Each row is a point on a landscape with many peaks, with its height.
From any point a climber steps to the highest of the 2 points nearest to it. It stops when none of these is higher. Distance is the straight distance between rows; heights are no part of it.
j791 height 3.71: [-18   4   7  -3 -11 -10  -5  -5   1  18  -1   7  -4   4 -12  10  -2  -1
  11  13   8]
j462 height 2.33: [ -3  17  17   9   8 -11  -2  11 -13  30 -24  -2  10   7   8  14 -23   6
  32   2  -5]
j863 height 6.20: [ 10  -3  -3 -34 -23  -6   4 -14  -5 -22  19  -7 -37  -4  20  -2   5 -14
  -1  -2  -1]
j904 height 2.76: [ -5  22  18  23  28   8  -3  20 -24  -7 -20   3  20 -12 -10 -19   3  -8
 -10  18  -9]
j840 height 2.84: [ -1  13   4   1   6 -10   4   7  -4  26 -15   5   5   8  17   9 -24  -7
  15   1   4]
j851 height 1.21: [ -9   4  19  -4  -6  -5   1   5 -23  -1  -4 -13  -8  10   2  18 -13   3
  43  -3 -10]
j116 height 1.50: [  8   5  -9   6   9   1 -10   1  -2   0  11 -25  11  -6  16  33 -29   5
  -4   3 -18]
j278 height 3.16: [ 20  12 -15  11   3   4   9  13   4 -17  -9   3  11 -23  -1  -1   3  10
 -19 -18  -5]
j231 height 5.76: [-10 -20 -22  15  17   2  11  -6  30  13   4  21  24  31  -9 -12  -2  -1
 -17 -12  17]
j773 height 3.05: [  2   5   3 -23  -1   5  14  -1 -17 -18  12  -5 -13  10  26 -11 -13 -19
  12  -7 -14]
j369 height 3.94: [-13 -25  18 -19  11  15 -10  -7  13  11  17  -9  -3  15  17 -22   0 -20
  -7  22  -4]
j983 height 5.57: [  8  -5  12   3  22  18  10  16  -1   3 -12   9   8   9   9 -48  11  -3
  -3  -3   0]
j985 height 4.23: [  8   3 -35  14   0 -13   5   0  17   9   2   9  13  -4  -4  16  -9  15
 -24 -11  12]
j682 height 0.19: [ 10   1  14  12   6  13 -21   8 -12 -15  -8 -21   3 -24  -8  20   9  15
  11   4 -22]
j268 height 7.21: [-21 -12 -12   7  19   9  11   1   9  -2  10  14  23  27  -8 -16  -7  -4
 -17  -3   3]
j633 height 5.31: [ 20   9 -11 -10  -4 -12  -2  -9 -18 -23  16 -17 -16  -9  25  32 -21 -12
   2  -7 -16]
j433 height 2.37: [ 13   8   7  19   9   4  -1  16  -4  11 -19   0  16  -3  -3  -6   2  17
  13 -10  -5]
j996 height 4.07: [ -5  23   5  -3  12   3  25  19 -23 -11 -15  12   4   4  13 -23 -12 -12
   8 -11  -8]
j272 height 2.30: [ -6  11 -17   7  13 -14   7   3   6  22  -4   5  15  10  17  18 -34  -5
 -16   5   3]
j270 height 3.08: [ -7 -18  -1  30   1  12  -8 -14  11  -3   7  -3  26   6 -36 -14  19  17
   7 -10   2]
j698 height 2.09: [ 25 -24 -13  -6  -8  -1  -4  -2  29  18   5 -10  -1   3  15  15  -1  25
   5 -21   4]
j749 height 0.82: [ -6   5  24  34   8   7 -27   6 -12   7 -17 -10  22 -16 -31   3  17  15
  14  14  -4]
j928 height 4.86: [  3 -16  -7 -20  -6   4   0 -11  25  -1  17   0 -11  -1   5  -8   8  -1
 -23   1  11]
j378 height 5.02: [ -3   8 -23   6  -6 -11   9   7 -17 -28   7  -6  -8  -3  -5  32  -9  10
  -1 -13 -10]
j823 height 6.58: [ 11 -18  16  11  26  22 -10   6   4  -1  -4   1  15   6  -4 -51  21   1
 -17   4   0]
j708 height 6.43: [  4   7 -11  21  -9 -13 -17 -10  23  23  -8   6  12 -20 -25  15   5  11
 -23  10  18]
j562 height 3.34: [-15   9   5  18  11   5  16  12 -14   0 -15  11  22  11 -19 -12   0   4
  12 -12  -1]
j583 height 0.78: [  1  10  29 -15  -9  -3  -3  -1 -25   5  -4 -12 -16   5  21   0 -11 -14
  43   3 -12]
j735 height 1.90: [  5  11  -9   4  14  -5  -8   3   5  16   3 -12  13  -2  24  20 -33  -6
 -17  10  -6]
j582 height 3.25: [ -6 -17  -2 -27 -22 -11 -17 -26   4   8  24 -11 -38   3   9  19   3  -9
   2  16   8]
j179 height 2.99: [-12  -9   4  -1 -14 -15   2  -4  13  28  -8  16  -6  19 -11   8   4   9
  20  -2  20]
j330 height 0.85: [-15   5   9 -10 -10   6  12   6 -22 -29   4   0 -12   1 -12  -5  13   1
  20  -7  -9]
j624 height 1.49: [ 27 -15  13 -21   3  13   3   7   3   7   1 -13  -8   8  39 -21  -4   1
  21 -13 -12]
j415 height 4.11: [  1   9 -20 -12 -24 -23   0 -10  -9 -15   3   4 -31 -15  -6  25   6   1
 -10   5   9]
j712 height 1.19: [ 25  -2   9 -23 -10  -1  -6  -5   1  10   1 -16 -19  -1  35   7 -11  -4
  21  -6  -6]
j745 height 3.15: [-11   7   9  -2   3  -1   3   0  10  15  -9  17   4  -3  -5 -23   5 -19
 -18  17  14]
j141 height 3.62: [-12  12  18  10  24  17  -1  19 -29 -18  -5  -8  14  -6  -2 -15  -1  -8
   0  11 -19]
j81 height 7.58: [ -2  11  -7  19   0  -8 -16  -2  10  16  -7   0  17 -14 -16  28  -7  14
 -14  12   4]
j223 height 3.17: [ -7 -11   0 -24  -4   5  19   3  -1  -8  11   4 -13  24  17 -18  -3  -8
  13 -13  -1]
j971 height 2.47: [  9 -12  -4   0 -11  -7  -2  -4  25  25  -4   7   0   4  -1   8   7  15
   7 -10  16]
j824 height 2.78: [ 21  10  -2   8   5   1   9  13  10   7 -19   6  11 -12   8 -12  -1   7
  -5 -12   1]
j565 height 2.98: [-22   1   4   0   3  -3  -6  -6   7  21   1   8   5   7  -8   4  -6 -13
 -14  27   9]
j439 height 1.70: [ -6   6  22   5  -6  -7 -10   8 -13  17 -17 -10   1   6  -4  16  -8  15
  44   2  -8]
j333 height 4.31: [  3 -11  -5  33  -1   6 -15 -16  27  11  -3   7  22  -7 -34 -17  24  10
 -14  -5  17]
j641 height 5.36: [-20 -21  -2 -10  17  10   5  -4  20  12  14   9   8  27  12 -18  -5 -20
 -20  13   6]
j136 height 3.79: [  0   0  -5 -22 -31 -16 -16 -23  -7 -12  15  -8 -42 -14  -1  28  12  -2
   8  10   4]
j434 height 0.88: [ 22  10  14 -19 -11 -19 -13 -17  -9  24   3  -4 -19   1  39  17 -26 -24
  18   6  -1]
j318 height 1.78: [ 26 -19   2  -8  -4  10  -3   7  16   6  -2 -12  -4  -3  20  -9   8  23
  15 -20  -7]
j987 height 0.57: [  0   8  10  -5 -18   2   8   5 -24 -37  -4  -8 -16 -16 -10  14  15   7
  26  -8 -13]
j120 height 2.19: [ -7 -17   2   6  -7  10  -6  -2   7  -8   8  -5   7   2 -23  -6  18  18
   7  -6  -2]
j640 height 1.36: [-17 -13   2 -11  -9  17   8   1 -10 -34  19  -6  -5  10 -17  -7  18  11
  13  -9 -11]
j570 height 1.66: [-19  14  21  26  11   4  -9  10 -21   2 -18   2  21 -10 -30  -1   6   1
   7  21  -3]
j767 height 5.30: [ 11  16 -18  -2 -11 -15  17   8 -13 -19  -6   1 -11  -8   4  25 -11  12
  10 -23  -3]
j630 height 0.54: [  5   9   3 -12  -9 -19 -24 -21  -5  22  12 -12 -12  -2  23  31 -27 -22
   3  22   0]
j592 height 4.87: [ 14   8   6  -4  27  13  15  21  -7   3 -13   8  11   6  27 -39  -9  -8
  -4  -7  -8]
j384 height 3.72: [  5   5 -24  18   8   1   9   0  16  -1   0   9  22  -5 -13  -3   0   7
 -30  -8   6]
j66 height 4.35: [ -4  10 -27  -6  -7 -17   4  -7  -4  -8  12   2 -16  -8  -2  24  -8  -4
 -28  11   6]
j298 height 7.94: [  9 -13  10  29  24  21 -15   4   5  -2  -3  -7  25  -5 -15 -34  16  10
 -16   6  -5]
j2 height 3.14: [-23 -25 -15 -16 -12 -14  13 -17  13   6  11  22 -25  27 -13  -4  20  -4
  -7   4  25]
j979 height 4.64: [  4   1 -33   4   0 -12   4   0   7  -8  10  -5  -4  -2   3  29 -13  12
 -24  -4   0]
j518 height 6.14: [ 10  16  16 -16 -10   2   7   8 -12 -11 -13   5 -21 -17   9 -23  12  -8
  12  -3   1]
j90 height 2.54: [-22 -18 -13  -1 -14 -17   4 -12  13  21   0  24 -13  25 -24   5  15   5
   1   0  29]
j581 height 6.77: [  5   8  -1 -27 -18  -1  13  -6  -6 -24   6   5 -27 -16   8 -15  10 -20
 -10   1   1]
j932 height 4.30: [  7 -24 -17 -15 -18   2  -4 -15  25 -11  22  -3 -14  -5 -10  -1  22  15
 -20  -6   9]
j273 height 3.53: [  4  22   4  -7  15   2  18  11 -24 -13  -5  -2   2   6  25  -6 -26 -21
  11 -10 -14]
j542 height 3.87: [-20 -11  -9 -22 -10  -5  19  -9   1  -7  16  13 -21  24   4 -11   8 -11
  -6   2  10]
j148 height 0.37: [  8   6  23   1  -6   7 -11   8 -23 -22  -7 -20  -9 -24  -3  18  11   5
  25  -1 -20]
j563 height 4.85: [ 14 -21 -14  -3  14   6  -4  -3  38  28   9  -4  18  11  23   2 -12   3
 -21  -1   3]
j39 height 5.37: [ 14  -5  -3  27  -3   2 -25 -11  26  17  -9   0  18 -24 -28   2  16  17
 -18   2  15]
j828 height 5.67: [ 13  26   0  -7 -15 -11  18  10 -16 -13 -21  11 -16 -16   5   3   0  -2
  16 -16   1]
j450 height 3.88: [ -2  -1   5  12  12   2   2   0  20  26 -15  18  19   9  -7 -24   6  -6
  -9   3  17]
j926 height 5.48: [ 11 -28 -11 -12   1   6  -4 -10  39  16  12   3   0   8  12  -3   3   1
 -27  -2  11]
j95 height 4.39: [ -8   9  10   8  20  15   5  16 -30 -29   3 -20  12  -1   8   4 -12 -11
   1   3 -31]
j28 height 6.53: [-28  -1   1   2  -5  10   4  -1  -8 -25  11   7   5  -2 -31 -14  17  -8
 -18  12   1]
j946 height 4.88: [-10   9   8  -3 -15   1  -4  -2  -1 -12  -3   9 -10 -17 -21  -7  20  -3
  -8  14   8]
j660 height 5.66: [ 12  -4 -18 -18 -12  -7   3 -10  -6 -16  21 -10 -27   2  20  18 -11   0
  -1  -7  -6]
j372 height 4.71: [-14  -5 -11  19   9  -3  10 -11  24  21  -7  34  19  15 -21 -20   8 -11
 -16  -2  29]
j320 height 0.18: [  6   2  14  19  -8   7 -28   2  -4  -6 -10 -14   6 -32 -32  17  21  22
   7   6  -4]
j114 height 4.98: [  8  12   1  -2   9   4   0   5 -25 -33   6 -20   1 -16  20  25 -17 -15
   3  -3 -30]
j787 height 5.56: [-31   4  11   7   9  12  10   7 -12 -12  -1  16  15  14 -27 -29  15  -5
   3   6   1]

Call two points neighbours if one is among the 2 nearest of the other. Go from one point of each pair to the other, from neighbour to neighbour, staying as high as possible. Name the lowest point that can't be avoided.
j268 and j926 | j369
j81 and j298 | j270
j926 and j298 | j90
j542 and j81 | j773

For each start below, name the point where the climber stops.
j745 | j268
j749 | j581
j824 | j979
j378 | j581
j996 | j298
j114 | j581
j583 | j840
j682 | j81
